Each row is a point on a tangle of strands that fork, close into loops and nearly touch. The rows are in no order.
Two points are linked if the straight distance between their rows is under 123.
(797): [ -9 -43 -17   6 -71 -13 -18   0 -27 -10  -7  11 -16 -24 -25  24  -4 -16
   7  39  13  14 -21   5  -5  24  38 -17 -15  42 -38]
(62): [-17  11 -10  50 -15   4 -22  10 -16 -33  12 -15  -3  10  14  30  14  37
 -27  20 -81 -55 -32  22 -15  26 -27   3  16  -3   7]
(392): [-31   7 -12 -22  20 -18 -78 -39 -62 -13 -18  54  18   2 -27  -6 -36  -2
 -11   2 -12   3 -20  31  12 -21  -2 -21  -6  -3  -7]
(1335): [ 12 -14   3 -33   4 -27   3 -29  -2  24  -3 -22  -4  -6 -25  34 -15 -23
 -15   6  35  56  -8  -2  -2 -34  21 -24  43  -9  25]
(906): [-45 -23  15 -17  31 -22 -36 -52 -56 -29 -20  25  32  21 -24  -5 -29 -21
 -41  15 -25  -5 -17  19  14  -8   1 -35  18 -15  36]
(1222): [ -9 -30  21  46  81 -19  57 -22 -27  25  16 -25  -2 -17  30 -25  41   3
  -5  35   7   5  27 -34  19  33  18  -3  -2 -29  33]
(902): [-32  -4   6   5  -3   1  19   0  15   8  21  17  44 -15 -13  44  17 -23
  10  45 -24 -36   4 -17  20   3 -14  -7  33  15  18]
(208): [ -3   8  13 -19 -45 -21  28  -1   7 -26 -23  26  43 -31   8  12  44 -41
  13   4   5   6 -11 -19  29  14 -31  20 -31 -15  17]
(1284): [-49  -1   9  20 -16  -4 -56 -16  -3   0  57  28 -24  -9  -1  42 -14  43
  21  10  -4 -25  -1   4 -20 -41  35   3  16  34   1]
(1219): [ 36   1 -24  30 -17  11  26 -31 -23  32 -17  50   4 -61  22 -28  54  -6
  26  10  13  18 -15 -30   4  28  11  17  -1 -53  -6]
(722): [ -9  40  14 -10  48  23  28   3  23  58  -3 -55   8  29 -13  14   7  37
  31 -20  -7  28  28 -28  12 -14  16 -66  21  14 -40]
(1002): [ 15  -8  -4  12  21  52  15 -19 -58  12  15 -12  19  13 -11  -4 -25  -9
   4 -26 -18  44   0 -18  54  10  10   2   8  -2 -31]
(211): [  1  17   8  21  29 -29 -92  31 -17  -7  -2 -10 -18 -25  24  28  -3   4
   4  22  27 -62  24   0 -10 -28 -37  11  19  38  16]
(1349): [ 11 -31  21  -5 -22 -41  23  17  11 -35 -13 -95 -16  22  -8  35  14 -19
  -5  -1  -8  18  19 -18  14  24  32  -9   1  13  10]
(928): [-38 -15  -2  20  -6 -15 -20 -16   2 -29  33  23   6   1 -10  -9  -9  17
   3  38 -16 -10  -6  -3  -6 -11  33 -15 -17  10   3]
(1533): [ -5  33  19   2  -7  20   3  25  23  27  33 -19 -11 -34  -9  52  18  19
  24   2  42  46 -10  12   0 -35   9  12 -14  33 -51]
(1309): [ -7  52  26 -19  29  20  11  29  39  57   6 -66 -16  -5 -11  26  10  31
  20 -12  26  26  10  11  -8 -26  22 -32   8  36 -63]
(1202): [ -6  34 -27 -24  18  26  -6   1 -10  34  15  -9  12   2 -15  -6 -32  23
   6  20 -69 -47 -35  34  10  35 -53 -19   5  23 -45]
(1180): [-34 -13  -8  12 -15  -2  12 -21  -9 -47   1  63   5 -15 -30 -21  31  -5
 -23 -17 -23 -18   5 -49   7 -16   2  22  -5 -27  48]
(1628): [-23  19  15  -8  -6   0 -26  22  23 -31 -15 -14 -13  24  19  44   8   4
 -17 -42 -23 -40   8   8 -15 -17 -50  37  14  -8  56]
(21): [  0  13 -32 -23 -29   0 -11  21  -1 -26 -50   7   8  35 -49  10   2 -10
  -9  39 -15   4 -12  29 -15  19   9 -36   8  -3  27]
(1597): [  1  32 -30   2  37 -24  48 -16  61  28  -4  31 -12  -4  -2 -10   5   0
  11  37   3 -32   3  -7 -33  10   4 -25  28 -27  45]
(1721): [ -9  23   4  -5  -1  -7  21   7  64   6  41 -10 -22  -5  13  15   4  20
  10 -32  -5 -32  -2  -1 -23 -16  -3  38 -17 -10   5]
(1570): [ 25  47   0 -17  12  12  26  39  42  29  -6 -31 -25   7 -16   0   4  19
  41 -93  22   7  28 -35   1 -32  10  22  -9  19 -43]
(611): [  0  -5 -13 -20 -13  -7  12 -13 -31 -16 -31  22  19 -42 -40   9  23 -38
   1  -5   3  33 -21 -30  35  18  -9  14  -9 -14  -2]
(23): [-54   8  28 -27 -18  10 -15   1   2 -14  13   1  24  33 -28  62  -4  17
 -10  26  -4  11  14   5  -6 -47  19 -25  35  23  42]
(1127): [ 13 -53  -7   7 -31  -7  -8 -13   0  -6 -21 -15 -34 -24  11  -6  10 -31
 -39  30  58  77  25  -3 -15  -6  17  14   3 -14  11]
(1100): [ 30   1   2  32  32  10  48 -58   1  17 -13  11 -11  13  69 -51  -7 -14
   0 -11  39  11   6  -1  -7   8  15   8 -38 -38 -34]
(1543): [-10 -13   8 -42 -13  -5 -37   5   2   4  10 -13 -14  16 -38  21 -25  54
 -12  30   6   2  23  21  -9 -32  35 -66  46   7  53]
(1163): [  3  38 -24 -26   0  24   5  25  21   0 -24  25  30  17 -24  17  11   8
  19  66  16  29   2  27  -7   8 -13 -29 -15   6   3]
(774): [ 17 -22 -38  17 -46   4 -15  20  -1  22   4 -25 -40   4   0  34 -12  11
  10  53  15  -3  -6  23 -17  25  28 -19  17  47 -23]
(497): [-17  13 -15  10 -40  -2 -17   3 -36 -17  23 -13 -20  14 -33  27 -16  33
 -18  -9 -82 -21 -39  30  -5  17   7 -17  23   1 -12]
(1049): [-14  43  14 -42  42  16 -58  -9 -10   9  -7  23  -3  23  25   6 -27  25
  -2  12  33  -8 -15  49 -44 -60 -33 -19 -23 -14  30]
(233): [ 12  -3  17   8   5  44  36 -18  24  16  18 -54  -2  44  33   7 -28  13
 -15 -45 -13 -17   9  -1  13  -8 -12  14  34 -20 -12]
(806): [  6  42 -42   7   5  13  36   2 -17  30  -8  39 -13 -33 -41 -42 -24  33
  27 -64  15  26 -41  -8 -24 -56  20 -10  22  34 -27]
(1258): [ -4 -22 -10  58 -26  13  13 -12   6 -11  42   5 -12  -4  29  11  11  20
  -8   5 -56 -65 -29  -5 -10  28 -21  37  15 -16   4]
(307): [ -7 -41 -13  39  67  -5  30 -35 -34  14  12  17 -13 -41 -10 -44  32   3
  -9  43  16   7  22 -20  26  29  56   1  17 -34  27]
(26): [  5   8  -3   3  26 -12 -12  13  17 -11 -26  30  -5  25  30   3 -14 -22
 -23 -59 -20 -60   6  -9 -20  -2 -51  39  22 -18  69]
(563): [ -8 -22  -7  -4 -23   0 -65  -4   3 -50 -42   7 -12  32 -39 -27   6  12
 -35 -25   8 -16  29 -12 -24 -21  32 -28  16  -6  48]
(11): [-11  11   3  47   7  24  17 -13  43   8  59  33  33 -40  47 -32  12  34
   2  58 -12 -14  -2  -5  -5 -10 -19   9 -21 -26  -2]
(1719): [  3 -21 -21   4 -57   8 -24   1 -24 -16 -11  14   2   6  -6  26 -19  -6
   8  13  34  59 -32  39 -12 -11  38 -10 -28   5 -36]
(877): [  3   3  13  17  11 -12  44 -13  15  -7   6 -53   1  16   3  36  24  -5
   7   0 -32  16  10 -33   7  14  31 -10  20 -13  17]
(406): [-31 -39   5  25  -6 -17  14 -17 -53 -44  10   3  13   5 -13  -2   8 -14
 -10  23 -11 -27 -14  -5  25  19  41   1 -15  12   6]
(284): [-17   9 -25   4 -26 -16   2 -16  16 -44   6  36 -25  -1 -48  -7   0  18
 -28 -16 -46 -21  -7 -13 -20 -11   3   7  15 -30  52]
(1170): [-58 -10  12 -12 -38 -22 -64   5 -20 -17  11  45 -20   1 -21  53   2  12
  18 -12  17 -19  11  -2  -8 -52  36   7   7  53   1]
(609): [-11   1  15 -39  -9  -9 -11   2   1 -67  10 -17  20   9 -34 -11 -14  10
  -9 -33 -39  22   2  -6  19 -16   6   3 -38 -14  -4]
(1723): [ 15 -30  -9  26 -34  10 -10  29 -27  22  -9 -20  -4 -60 -21  30  41 -20
   8  14  11  73   9 -43  30   7  -5  13  13  39 -34]
(441): [  6 -46  33  11  12 -61 -33  21 -16 -25  -5 -27 -12  26  36  -6 -15 -47
  -1 -40   3 -49  11  -8 -11  20 -10  14   4  13  16]
(1169): [-23 -48  40 -32   7 -31 -55 -10 -42 -20  23 -37  20  28  24 -11 -50  -6
  -1   7   9  22   9  21  18  -6  19 -17 -29  26 -23]
(1195): [ -2 -14  10 -19  20 -69 -69  -6 -38 -18 -45 -17   0  36   9   7 -37 -28
  -1 -42  11 -46  12   2   2  -8  21 -18  11  10  22]
(1478): [ 14 -43 -10  -4 -16  28 -37   5 -37  21 -21   2 -20  11  14  11 -24 -31
 -29 -13  24  27   9  23   8   0 -39  29  23   9  11]
(1337): [ -4  30  -1 -13  46  -8  49 -46   0  45  41 -14 -22 -14 -29 -28 -28  53
  24  18 -40   9  -3 -20   8  -2  45 -58  34  18 -33]
(1411): [ -6 -47  -7  25 -36 -14 -61  -7 -58 -34 -23  41  -6 -36   5 -42  16  -9
  27 -19 -12 -54  -9 -18  24  26 -16  38 -17  -6 -14]
(360): [  3  12  14   3  10 -27 -80  29 -21 -10 -22  23   0   9  37  11  -5   6
  29  23  23 -41  13  45  -5  -5 -29  -1 -25  45 -10]
(1536): [-19 -18 -13  -3  -5 -17 -75  13  -6   5 -21  28 -16 -36 -10  12  17  -6
  -3  23  28 -32  28 -13 -10 -23 -31  12  21  38  39]
(1406): [-15  28  47  26  39   8  25  45  32   7  -5 -33  58  18   9  43  21 -22
  10  24 -18   7  40 -19  62  19   5  -3  22  33 -16]
(1147): [-17  -6 -17 -11 -58  -3 -16  -5 -11 -59 -37   7 -10  37 -70  -4  11   9
 -38 -11 -29  -8   0  -7 -10  11  24 -30  12   1  40]
(1589): [  2  31   2 -52  41 -25  21 -12  -7   3  -8  -7  34  25 -38  -3 -23  -5
  16  -1 -21  18 -16  -4  29   1  25 -45  -9 -11   2]
(823): [-20  27  26  -5  25  31 -11 -18 -16   9   7  -8  46  43  42  28 -39   1
 -29 -20 -33  -5 -15  38  25  -8 -73  23  15 -10  11]
(1700): [-25 -22  18  14 -15   2  -6 -19 -15 -49 -24  69  38  -5 -14 -55  33 -46
 -56 -27  16 -24  30 -34   5 -18   3  19 -14 -12  44]
(285): [  6 -46 -13  -8  -2  -7 -69  39  11 -27 -53  -2 -12  27 -17 -32  -1 -22
 -37 -20  35 -10  63 -20 -13 -12  -5  -6  20  14  40]
(1582): [ 19  10 -33   4  -1  41  23  -4   1  43 -18  52  -3  21  42 -40 -22 -14
  13 -22  38 -37   7   8  -4  12 -17  21   8  -8 -28]
(1395): [  2 -19  13  -1  -7  -7  29   2 -40   5 -17  -4  16 -43 -30  30  53 -36
   5 -16 -10  47  24 -75  57  22  -8  22   5  18   1]
(1391): [  9   3  -2 -51  11  21 -50  25  -6   3 -22 -31  16  44 -22   5 -39  30
 -25  -5  -7  16   1  34   5 -15 -34 -22   9 -12  13]
(949): [ 34   7 -34   8 -13  -1  -1  23  -1  37 -28  32 -28 -33 -25  -4   6  -3
  16 -25  65  59   9 -18 -19 -29  20   9  15  12  -8]
(249): [-11  13  10 -50  64 -31  28 -36  -3  34  29  -7   5   1 -44 -14 -44  26
  28 -29 -21  15   5 -38  34 -12  52 -49  14   6 -16]
(843): [  4 -36  44  56 -40  24 -20  -4 -38 -38   7  16  29 -12  74 -21  22  -9
 -18  27 -16 -19 -15   8  21  15 -55  40  -5  -3  -5]
(772): [-18  48  52 -35  12  24 -36  42  44 -14  10 -32 -23  -7   3  57  13  17
  -6 -49 -13 -41   9  28 -42 -39 -24  42  -8 -10  41]
(480): [ -1   1  -4 -15  15  24 -11  20  -6   7  22 -34  21 -29 -18   1 -25  14
 -13   7 -65 -17 -12  14  39  21 -58  23  -8   9 -35]
(1168): [  2  -5  -7   2 -12  33  11 -19  -5  17  26 -32 -33  26  15 -13 -37  20
 -19 -57 -29 -37 -39  16  -9  -1 -23  28  22  -6 -39]
(562): [ 23  13 -25   2 -40  29   1  37  18  37   7 -27 -50  -8 -15  49   5  18
  17  13  18 -31  -7  20 -29  15  -8  17  25  39 -18]
(568): [  2 -58 -11   3  53 -30 -24 -18  -8 -10  -6  21  -2  -5  -3 -55  -3 -38
 -25   5  33 -29  23  22 -18  16  49 -17  13 -38  30]
(246): [ -4 -33  -4  29 -63   3   7 -24  -5 -56 -20   2 -21 -12 -26 -10  42 -17
 -40  11  31  55  21 -40 -13  -8  39   2 -20 -14   7]
(1634): [-31  -9   8   5   2 -54  -8   7   8 -19   2  26  30 -27 -12  11  31 -17
  -1  45 -23 -67 -24 -23 -14  26 -20 -16  26  17  40]
(1038): [  4  29 -19   8 -36  21  10   1  -1  -1  32 -19 -18  17 -32  15 -10  56
   5  -7 -34  14 -34  24 -16  -7  26 -10  10   8 -41]
(1590): [-23 -66  19 -11  -4 -20 -51 -18 -36 -41   1  12   3   9   1 -30 -33 -27
 -18  -3  37  20  25  11   6 -16  44  -6 -29   9 -10]
(283): [ 23   9 -21  21  44   5  36 -29  -2  21  -7  44  18 -24  28 -50  14  -6
   0  14   5  -6   0 -15  10  13  -6   9 -27 -61   4]
(1342): [ 15  20 -28  15 -26 -40  24  11  10 -16  -2 -25 -42 -34 -58  24  54  21
   8   5 -40  50 -15 -26 -30  24  28 -21  -9  -2  -3]
(1243): [ -7 -20  23  27  27  -6  19  62   6 -20  19 -36  42  34   2  12  -5 -17
  16  25 -24 -33  33 -16  27  44  20 -23  21  40 -20]
(1151): [ 23  47 -56   8 -19  17  27  20   2  30   2  38 -25 -57 -53 -33 -12  44
  16 -34  -7 -18 -56   5 -31 -24 -15   3  27  31 -27]
(1018): [-16   2   7  14  -1  14  11   0  14  36  22  38  37 -16  15  13   2 -13
  55  31   7 -25  -3 -20  44   5  -9  13  17  21 -10]
(182): [ 37 -26  -7   9  -8 -16  -2   0  -4  25 -44  -5 -34 -20  -5  -7  28 -18
  -5 -14  48  96  32 -33 -18  -7  46  -8  -5  -7 -11]
(1746): [-16 -17  45  48 -13  36 -14  32   3 -52  27 -17  47   6  34 -12  30   7
 -34  18 -47  -9  13  10  20  11 -52  23 -16   1  -8]
(477): [  4  23  -7 -19  -3 -20  20  -5 -18  22   7 -28  28 -23 -33  45  -9   4
   5  63 -23  37 -46  29  14  18  10 -46   6  27 -29]
(1173): [ -6 -13   5  12   0  13  -6  19   0 -24 -15  38  48   3   4 -28   9 -40
 -24  27  22   2  44 -19  18  -4  -7   1  -5   2  22]
(1748): [ 21 -51 -35 -13 -12 -24  -7   3   7  -9 -44  37 -17 -52 -31 -26  50 -54
   2   1  45 -10  31 -39   6  30  18  21  -6  -2  22]
(1211): [ 10   8  47  15  40 -14  21  21  34 -17  28 -32  33   4  50 -31  20  -8
  28   6   4  14  23  -8  22  24   5  10 -59   2 -40]
(1755): [ 20  12   4  35   1  30  44  -8  40  16  12 -74 -24  19  11  34  22  21
 -25 -19 -36  17   1 -27   1  22  -6   3  36 -28   4]
(1101): [  1  24 -11 -16 -37  -9   2  29 -11   2  -5  -5  19 -27 -26  36   5   7
  33  12  39  69 -36  20 -15 -37  16  -4 -36  37 -43]
(76): [ -7  51  -1 -23  13  56  32   2  16  20  15 -23   7  56  17 -22 -28  30
  13 -15   4 -23  -6  31 -11 -29 -24 -15  -2   9 -67]
(430): [ -9   5  -4  49  20  12  30 -24  41  34  60  21   0 -28  40   0  14  31
  21  56  13  12  23 -34  -4 -17  30 -10   4  -1  -5]
(193): [-14 -57  -3  19  50 -17 -11 -25 -12  10  12  52  12 -46   1 -49   0 -39
 -21  30  40 -19  28 -21   8   1  36  12  16 -30  35]
(889): [ -7  24  12   9  28  -4  12   6  17  -4  10 -14   5  -1  18  -8  24  24
  26  43 -19  52  23 -11   6  10  21 -31 -44   2 -36]
(364): [ -5 -12   7 -33 -32 -25  -3 -11  28 -11 -34 -33  -7  -6 -14  22  12 -33
 -36  43  50  53  -2  17 -26 -17  11 -16   2  -5  45]
(1105): [  0  21 -30 -11 -10   8  -4   0 -21  30  10  52  -5   8 -31   9 -44  17
  33 -27  30   5 -31   8  -5 -35  25 -10   3  25 -35]
(532): [  4 -63 -18  -4 -15   1 -61  22 -10   9 -10   9 -26 -13   1  -7 -19 -26
 -24  -7  31   7  51 -26   3  -7 -17  31  20  28  17]
(169): [ 19 -30  22  28 -56  26   9 -29 -29 -36  -7  38   9   1  67 -29  23 -26
  -6  10  12   2 -28  22  19  23 -20  39 -31 -30  -8]
(1672): [ -4 -13  24  -5  24 -14  -4  15  19   0  31 -33  34 -45  31 -17   9 -10
  16  31 -34 -23 -20  10  19  41 -57  28 -25  -3 -20]
(1567): [ -2  46  20 -44   3  63  -4  43   8  17  -2 -30 -19  38  -7   8 -20  40
  29 -44  17 -41   6  33 -13 -27   8  -9  -3  25 -55]
(1188): [ 13 -28  26  44  44  -8  62 -10  21  17  38 -19  12 -13  67 -24   7 -11
   1  31   7 -27  -7 -24  -3  31  -2  14  -4 -21  11]
(841): [  2  29 -13 -10  26   5  33  13  23  61   7 -18 -32 -36 -10  -6   9  15
  15 -53  15  13  10 -43  -1 -28 -22  11   7  20 -35]
(773): [ 35 -39  25   6   5 -32  11  20  17 -29   0 -13 -11   1  50 -37   2 -48
  -6 -26  24 -10  28  -9   5  21 -11  48 -26   0  10]
(1566): [  8 -19 -22   2  15  12  -2 -23 -17  28 -13  16  -2  13  26  -8 -33 -31
 -13   6   3 -15 -18  24   0  21 -31  13   9  -9   9]
(1145): [-16 -35   7  58 -17 -27 -46   9 -55 -26   8  17   4  -8  15 -17  15   5
  16   9 -35 -99 -17 -22   2  31  -6  10   2  19  -8]
(1658): [  2  25   9  13 -35  20  -2  27  31  -7  34 -70 -15  26  -5  26  -1  47
   5  24 -11  18   2  33 -17  -2  31 -18 -19  10 -52]
(1568): [ 29  32 -43  10 -11 -21  43  -3  18  42   3  14 -38 -65 -42  11  13  30
  12   1   3  12 -40   2 -41 -11 -11  -4  26  19  -6]
(219): [-12   6 -10 -35  25 -17 -61 -20 -22  19   3  42  -5   6   3 -16 -57  18
  22 -33   5  -7 -11  18  -4 -24  -4   8 -22  18 -22]
(766): [-39  13  13  46 -12 -49 -39  20  -2 -52  16   4   8  -2  -7  12  43  10
 -18  32 -25 -81   1 -22 -38   5 -14 -33   4  26  35]
(358): [-18   8  13  15 -52   5  18  -4  12 -71   0  -2   9  -1   4   2  41 -12
 -26   7   3  54  27 -25   5 -29  10  13 -42  -9  10]
(158): [  6  63 -22  -2   7 -22  52 -17  50  34  21   2 -46 -23 -44   7  23  45
  14  30 -14  -2  -2  -7 -41  -3   9 -41  26   0  21]
(1286): [  4  13 -12  -1  -7  19  42 -11  22  35  22  10 -29 -22  -5   6  -7   1
   3 -55   5 -29 -24 -15  -6 -16 -20  35  11   8 -33]
(240): [ 33 -21  -4 -17 -23  21  -8   3   8   8  -5 -40 -22   4  17   5 -14  -9
 -45 -35  14  36   8  10  -7 -14 -47  47   1  -8  13]
(935): [  8  14 -28  16  -3  18  22  -8 -21  -7   0  63   7  13 -11 -19 -15   8
  40 -12   7   6 -25   3  15   8  40 -14 -18 -20 -38]
(572): [-16  12  -2 -30  45  -4  23 -48 -36  -1  -3  28  37  13 -22 -17 -33 -13
 -10  33 -22  17 -32  29  23   6  11 -33   3 -42  17]
(1120): [ -5 -42   6  20  26  10  15  -7 -62  -1  23  -5  15   1   3 -15 -13  -2
  19  10  -2   5   7  -6  54  32  30  17 -17  15 -23]
(656): [ 27 -37 -34  22 -42  -3  -5  -1   8   3 -33  53  -3 -48  15 -29  48 -33
  40  17  33 -32   8 -25   0  26  14  25   3 -22   3]
(1390): [ 23 -10   8 -20 -31   4 -23 -21   0 -20 -10 -22 -26  58  32  -6 -47   8
  -8 -36  15  14 -22  45 -16  -3  24   2 -25 -15 -21]
(1131): [ 14  37  -4  -9  11 -21  41 -45  14  16  17  -5 -16 -14 -60 -17 -11  48
   7  27 -25  34  -1   8 -25 -15  25 -55  30 -17  20]
(1492): [ 12  15   7 -21  -5   7 -42  29   1  -2 -50  15 -16  41  42  15 -15 -23
  25 -19  33 -27   2  36 -12  -1 -41  15 -15  23   7]
(228): [-20 -22  26  32 -28  25  36   0 -11 -36   1 -29  26 -30 -18  34  74 -22
 -17   6 -27  17  13 -56  49  25 -10  31   6  18  -1]
(1758): [-16   8 -12 -49  33 -16 -35   8  12  41 -32  38   9  12 -20   5 -30 -15
   4  28  51   9  13  33 -23 -20  10 -39  17  -3  36]
(1656): [ 13 -30   6   2  22  15  20 -61  -9  -8   2  15   0   5  52 -46 -29 -30
 -32 -44  31  35  -7  23   1 -14  13  35 -28 -52   3]
(124): [ 10  48 -33  14 -24 -31  57  16  13  -3 -29  29 -13 -14 -40  40  54  11
  41   6 -27  29 -22 -30 -23  13  15 -25  -9 -12   2]
(1102): [ 26  36 -20  13   2  19  66 -14 -23   7 -24  -4 -10  32   9 -14  -6  -7
   9 -75  -2  36 -38 -18  -8  -9   0   2 -12 -28 -34]
(649): [ 21  10 -24 -11 -38  39   9  56 -11  20 -27  44 -21   3 -29  41  17 -11
  24 -28  52  21  18 -15 -13 -32  14  26  23  28  26]
(1121): [ 15  13  22 -20   2 -21  25   0  30 -14 -11 -10  48 -47  39 -20  36 -27
  20  37  -5  12 -22   3  15  33 -59  12 -48 -28  -8]
(1551): [ -8  13  18 -26  28  15 -47  -1 -29  10 -37   4  33  70  29  12 -48  -1
 -16 -34 -21 -15   2  25  13 -21 -48 -14  19 -14  37]
(1133): [ -3  15  29 -35   4 -11  20   1  11 -63 -10 -13  32 -13   1 -19  30 -19
 -22 -28 -19  61  32 -23  31 -18 -19  32 -65 -22   6]
(436): [ -9  44  27 -49   5  21   9  15  64  -9  31 -21 -24 -10 -16  26  21  32
  -5 -41  13   0  -2  10 -46 -59 -12  23 -10 -28  35]
(1716): [ 10  10 -20  18 -19  57  18 -25  -4  28  -3  48 -20  51  34 -19 -43  11
  -8 -57  38   2  -9  20 -10 -33   2  18  16 -23 -20]
(1623): [-32  -1  26  70 -23 -18 -46   1 -27 -48  11  39   9  -9  26   3  38   7
  -6   8  -7 -75   5 -28  -7 -12 -20   2  17  28  15]
(731): [ 13  38   2 -34  -2  27  -5  65  29   5   3 -27  -9  24 -34  20  -6  19
  32 -56  -5  -5   5  14   5  -4   4  20 -20  20 -42]
(610): [  1  31 -11 -34   8   7  29  -2 -15  48  10 -50  12  23 -16  20 -35   8
  -5  13 -30  -9 -53  36   7  24 -16 -36  23  22 -34]
(234): [  5  -3   0 -41 -26 -27 -19 -10   3  33  25 -43 -29 -12 -35  28 -33  40
 -10  34 -21   0  -8  46 -13  -2  17 -61  40  18  18]
(1751): [ 11  -4  28  34  -6  37  29  20  -4 -41   6 -35  29 -11  12   4  52 -15
 -22  36 -42  13  15 -22  40  26 -41  18  -9  -2  -2]
(1671): [-10  31 -13 -41  34  19 -43  -6  -8  47 -28  75  15   8  15  -4 -31  -4
   4  19  51  -9   5  43 -22 -40 -28 -11 -11 -13  28]
(1238): [ 15  21 -27 -14   1 -35  36  -5   0  -5 -54  22  -8  32 -50  23  17 -31
  11  47   4  10  -3   9 -14  20  43 -54  41 -16  36]
(1636): [ -2 -18  -6 -23  25 -17 -28 -22  24  11  46 -32 -22 -31  -5 -43 -25  25
 -46   5 -16   5  -4   0 -24  -9 -29  15  -7 -26  19]
(1610): [  2   9 -19 -30 -11  -2  -6 -12  19  63  56 -34 -42 -43 -22  18 -29  40
 -20  33  -6 -10 -19  32 -30   0  -5 -27  24  34 -15]
(1053): [  1 -33  -5  45 -32   0  -1 -32   0  15  21  34 -15 -35  48 -20   3   2
  12 -11 -10 -67 -34 -16   0  32 -21  54   7 -20   1]
(444): [ 40   9 -10 -32 -10  34 -10  29  10   1 -16 -69  -3  26  -8  -5 -20   7
 -26   5  -2  45   1  26   0  15 -48   5  -9  -1 -21]
(600): [-26  48  38 -54  47   7  18   3  50   7  20 -44  50  13  -5  18 -17   9
   3  -8 -21  12  -8  27  16 -16 -40  -4 -19  -8   0]
(140): [ 32  19  -3  -9  16  -3  58 -10  -1  -1 -29 -23  -4   9   6  -4   7 -35
 -11 -54 -12  20  -7 -21  17  26 -19  31 -17 -47  18]
(117): [-20   5  22 -10  19 -52   0   2  29 -16  22 -32  -3 -24 -15   4  36  14
  15  42   0  52  25 -36  -4   4  53 -38 -42  19 -19]
(1137): [ 14 -40  24  33 -14   6   3  41   6 -36   0 -77   4  40  15  10   9 -24
  -9   6 -16  -1  50 -22  29  31  17  14  17  40 -13]
(718): [ 28  11 -24  10  10  20  33  18   5 -18 -24  22  -7  20   7 -19  -7 -24
 -10 -46 -27 -22   8 -22  12  16 -23  42   0 -48  39]
(1572): [ 27  27   8   5   0  46  37  14  30  17  -4 -35   0  69  54   2 -11  -6
  13 -18   0 -20   0  33  13  11 -31  13  -1  12 -30]
(1705): [-18  56  32 -38   6  33  26  -6   9  14   6  -6  37  24  21  29 -19  -2
 -11 -43  -4  14 -19  39  12 -32 -58  27  -7 -14  -2]
(1330): [-15  17  35 -20  33  22   7  43  -6  12 -11 -11  57  23  -7  37   6 -14
  12   6  -9  58  51 -17  72  -4 -12 -10   1  24 -22]
(1234): [ 25 -24  40  -4  54 -16  14   3  -2   2  20   4  23 -15  72 -63 -12 -24
  15  -8  28  -6  23  -6  34  29 -10  24 -49  -1 -17]
(1613): [ 14 -10 -23  13 -24  26  -9 -37  -5   3  -3  12 -38  64  20 -35 -49  35
 -14 -46  15   2 -28  47 -28 -32  20 -11   7 -39 -10]
(522): [ 14 -30  -4   4 -12  24  17 -17 -39   9  -4 -21   4  27 -17  16 -30  -6
 -16 -17   8  54  -7 -18  36 -17  31  -9  52 -15   5]
(413): [  9   8  -6 -39 -23 -16 -25  -5   6  24 -22  -1 -28  48  21  28 -39 -20
  24 -37  36 -19 -29  45 -40  -3   9   2 -17   1   7]
(1677): [ -6 -12   6 -14  19 -50  14  -4 -11  17   5 -36 -30 -54 -33  19  51  12
  12   1 -29  67   5 -38 -22  26  27 -23 -22   9  -8]
(65): [ 26 -28  31   6 -26  10  14 -34 -21 -43 -16   4   3   6  43 -21  -5 -35
 -30   0  21  54   1  30  15   8   1  32 -41 -38  -8]
(1376): [-15 -13  24 -31  16 -15 -35   5 -31 -43   9 -35  32  34   4 -22 -37   8
   9 -17 -39 -14  -8  26  22  17  23 -13 -53   8 -26]
(287): [  7 -28  -8   6 -36 -19 -27 -11 -18  -9 -15  26 -23 -36  26 -19   2  -7
  27 -28 -16 -42 -48  -3   1  36 -26  53 -31 -17 -20]
(705): [  9   7 -17  38   5 -20  39   4  34   3  -8  50  10  20  38 -21  15  -6
  24  24  12 -63 -14  14 -38  28  18  -8  -5 -25  36]
(1744): [ -7  -7   6  19  20  26  14 -48  21  -4  51  -7  12 -30  36 -49 -11  35
 -43  17 -11  20 -10   6 -19 -17 -20  21 -18 -52   9]
(1115): [  0  10 -12   9  16  24  -8  41  10  -4 -16  43  52  31  13  -9   3  -7
  19  73  29   5  39   6   7   1   4 -38  -9  19   9]
(1268): [  9 -39  19  56  21 -36  42   6  11 -11  25  35  14  -6  57 -43  22 -26
  19  19  27 -65  10 -11 -14  36  14   5  -9 -31  11]
(535): [ 14 -18 -27 -20  26  -3 -14 -17  11  57 -29  17 -15  15   2 -24 -40 -25
  -7  13  29 -17  -2  33 -29  17  -3 -24  40  -7  33]
(210): [ 12  -8 -30 -11  -2  -1 -11  21  48  46  35 -35 -49 -46  -8  -4 -10  25
   7   9   4 -42   8   6 -26  24 -15  15  -4  42 -26]
(1019): [ 16  21 -37  12   4 -24  36 -21   0  13 -67  51  -3 -14 -26   3  59 -27
  34  24 -11  27 -19  -1 -20  38  37 -44  -2 -39   8]
(738): [ 19  11 -37   4 -39  16  18  35  18 -27 -33  23 -17  23 -52  22  32  -1
   6 -24  15   6  33 -35  -5 -16  11   6  29  -6  37]
(1304): [ -2 -21   8  -3  36 -17 -44   4  29  28  49 -42 -20 -25  33 -24 -32  19
 -16   3 -13 -44  12  12 -31  10 -19   8  -7  22 -11]

A tip is a point with one link. Name the tips that can be reached along the links from each point below, in the order of the rows.
(1188): (568), (935)
(1755): (1102), (1330)
(1145): (1018), (1658)
(1613): (1049), (1195), (600)

A piece is all that can be reached along the links. How many separate loops has the piece of each point below (a circle has one, a figure eight two, a Y none), and how many tips (points with one link)?
(563): loops 2, tips 3
(562): loops 0, tips 3
(193): loops 1, tips 2
(522): loops 0, tips 3
(1751): loops 0, tips 3
(1628): loops 1, tips 2
(1018): loops 0, tips 2

Name the points in between on the shortest way along the links from the first point to the second, in order.
(285); (1211): (563) > (1147) > (21) > (1238) > (1019) > (124) > (1342) > (1677) > (117) > (889)
(609); (1170): (1133) > (358) > (246) > (1127) > (364) > (1335) > (522) > (1002) > (1120) > (406) > (928) > (1284)
(1572); (140): (233) > (1168) > (1286) > (1721) > (436) > (772) > (1628) > (26) > (718)
(1589); (1222): (249) > (1337) > (1131) > (158) > (1597) > (705) > (1268) > (1188)
(1492); (1391): (360) > (211) > (1536) > (532) > (1478) > (240) > (444)
